A landscape with many valleys, sampled at points; each row gives a point and its height.
A ball rolls from a point to the lowest of its 4 nearest points, and stops where none of them is lower. Distance is the straight distance between rows; heights are no part of it.
k5 h=775: [-22  -9  -5 -23 -55  -3 -14  10  -5 -33 -50  -5  14 -24   5]
k316 h=387: [18  2  8  0  0 -2  7  8  2 -5 12 20 -1 34 18]
k722 h=413: [  5  -5 -29  18  20   4  16  -5  16  21   7   0   3  -9 -23]
k818 h=682: [ 11  -4 -17  15  16   2  13  -3  17  14  13   9   1   6  -8]
k102 h=578: [ 21  -9 -12   0  -9   2  12   7  14   3   5  20   7  33   9]
k77 h=309: [10 -4  6  9 22 -2  7 -7  4  8 24  8 -8  9  7]
k624 h=77: [ -6   8  21  -4  20  -7  -3 -13  -8   6  25 -10 -14  -9   0]
k828 h=90: [  2   8  31  -1  22  -5  -7 -11 -12  -5  25  -1 -19   9  18]
k821 h=812: [ 23 -18  -8  33  43   4  16 -13  15  11  30  21  -7  17   8]
k108 h=698: [ 15  -4 -13   3  -3   3  11   6  13   9   5  13   6  21  -3]
k221 h=671: [ -9   6 -10  -4  11  -2   1  -3  -5  18   2 -13   1 -19 -23]
k563 h=634: [-10   1 -39   0  -3   2  -7   5  -6   8 -21 -21   9 -21 -33]
k308 h=764: [  6   0  -9  -6 -13  -1   8   9  11   6  -3   6   8  12  -3]
k512 h=526: [-12   8  30 -17 -31   0  -2   6   0 -20 -15  -6   5  -7  12]
k458 h=638: [ -3  -5 -37   6 -12   3  -3  11   1   7 -23 -11  12  -9 -30]
k978 h=203: [ 17   0  26   7  18   1  -8   1 -11  -9  21  19 -14  29  29]
k605 h=224: [-14  -9 -37  17  24   2   3 -10   5  19  -7 -19   4 -37 -38]
k925 h=137: [ 11   7  45   5  17   5 -21  -6 -23 -16  21  17 -25  20  39]
k190 h=342: [  9   4  45  -2  -6   3 -15  -2 -12 -30   6  18 -12  29  47]
k751 h=881: [ 19 -19  -1  36  54   2  13 -25  15  15  30  12 -11   9   8]
k282 h=411: [ 5  5 11 -8 -3 -1  4  4  1 -1  7 11 -1 20 12]
k597 h=372: [-18  17  28 -12  -3  -2  -5  -6  -9  -4   6 -15  -8 -21  -1]
k902 h=611: [-20   6  15 -19 -37  -3  -9   7  -8 -16 -29 -15   6 -27   2]
k882 h=92: [  1   3  -8  -2   1  -1   8   3   4  10   3  -3   2   1 -14]
k910 h=864: [ 26 -12 -16  20  20   8  18  -1  21  11  18  21   1  30   3]
k156 h=295: [-10  16  37 -12  -4  -3  -6  -8  -9 -13   8  -7  -9  -7  13]
k488 h=628: [  4  -6 -38  11  -1   6  10   9  19  12 -10   0  11   3 -22]
k445 h=595: [ -2   3  25 -19 -37   0   0   6   5 -22 -18   8   8   8  25]
k705 h=680: [ -1 -10 -40 -10 -31  -1  -1  18   1  -1 -35  -2  17   1 -20]
k92 h=165: [ -6   2   2 -20 -39  -4   1  10  -1 -12 -23  -1  14  -4   4]
k757 h=447: [-29  20  28 -17 -23   2 -12   0 -10 -14 -13 -25   0 -36  -1]
k754 h=106: [ -1 -15 -61   3 -15   0 -12  16  -2  -3 -42 -17  15  -4 -34]
k529 h=443: [-24  14   8 -14  -4  -1 -11   2 -11   5  -6 -28   0 -37 -15]
k227 h=304: [ -1  -3   3  11  32  -7   9 -21   4  19  21  -5  -8 -12  -7]
k634 h=201: [ 13  -1  23  14  40  -4  -9 -14 -17   3  29  17 -24  19  27]
k459 h=891: [ -1  -1 -27  -7 -19  -1   3  12   6   4 -16  -1  12   2 -18]
k796 h=250: [  2  -1  10   9  31  -4   5 -14   0  14  27   3 -12   6   1]
k151 h=119: [ -8  -4 -31  25  25   3   9 -10   9  23   5 -12   3 -31 -31]
k329 h=829: [ -7   8   1 -12 -14   0   0   7  -5   2  -6  -6   5  -4  -6]
k693 h=507: [ -5  -8 -49  12   5   4  -2   7   1   8 -21 -14  13 -17 -38]
k823 h=130: [  0   7  12  -3  17  -2   1 -10  -6  11  19  -4 -10   0   3]
k995 h=251: [25 -4  9  8 19  2  0  1  1 -2 22 22 -8 38 24]
k772 h=171: [ 11   3  34  11  34   2 -20 -14 -23  -2  30  11 -31  15  35]
k343 h=641: [-18   6 -20  -8  -6  -3  -9   8 -13   2 -15 -25   9 -27 -29]
k387 h=636: [ 10   2  34  -8 -20   2  -4   4   2 -31  -3  21  -1  28  40]
k516 h=763: [  3  -3   1 -13 -28  -2   6  11   6  -2 -11   9  10  12   3]
k536 h=160: [  2   8  27  -6   7  -1  -1  -6  -6  -4  19   3 -10  11  21]
k877 h=610: [  8 -12 -25  27  31   4  19 -13  20  20  14  10   4  -1 -13]
k976 h=906: [ -7   2 -21  -8 -13  -1  -2   9  -3   7 -14 -12   7 -15 -23]
k106 h=401: [ -7   9  35 -15 -17   1  -3   1  -5 -14   2  -1  -2   1  18]
k570 h=177: [-11   2 -15 -13 -23  -3  -8  13  -7  -4 -31 -16  12 -16 -14]
k87 h=813: [-26 -10  13 -17 -60  -4  -9   4   4 -37 -46  -2  17 -30  18]

For each start below, name the point where the ball stops.
k459 => k754
k156 => k624
k282 => k624
k877 => k151
k910 => k624
k106 => k624
k563 => k754

Call two points neighbours if one is among the 4 nearest of the other. Go from one point of each pair to the other, from neighbour to neighbour, staying as low as possible. Name the highest point that can't be avoided.
k754 and k570 => k343
k151 and k754 => k693
k92 and k624 => k512
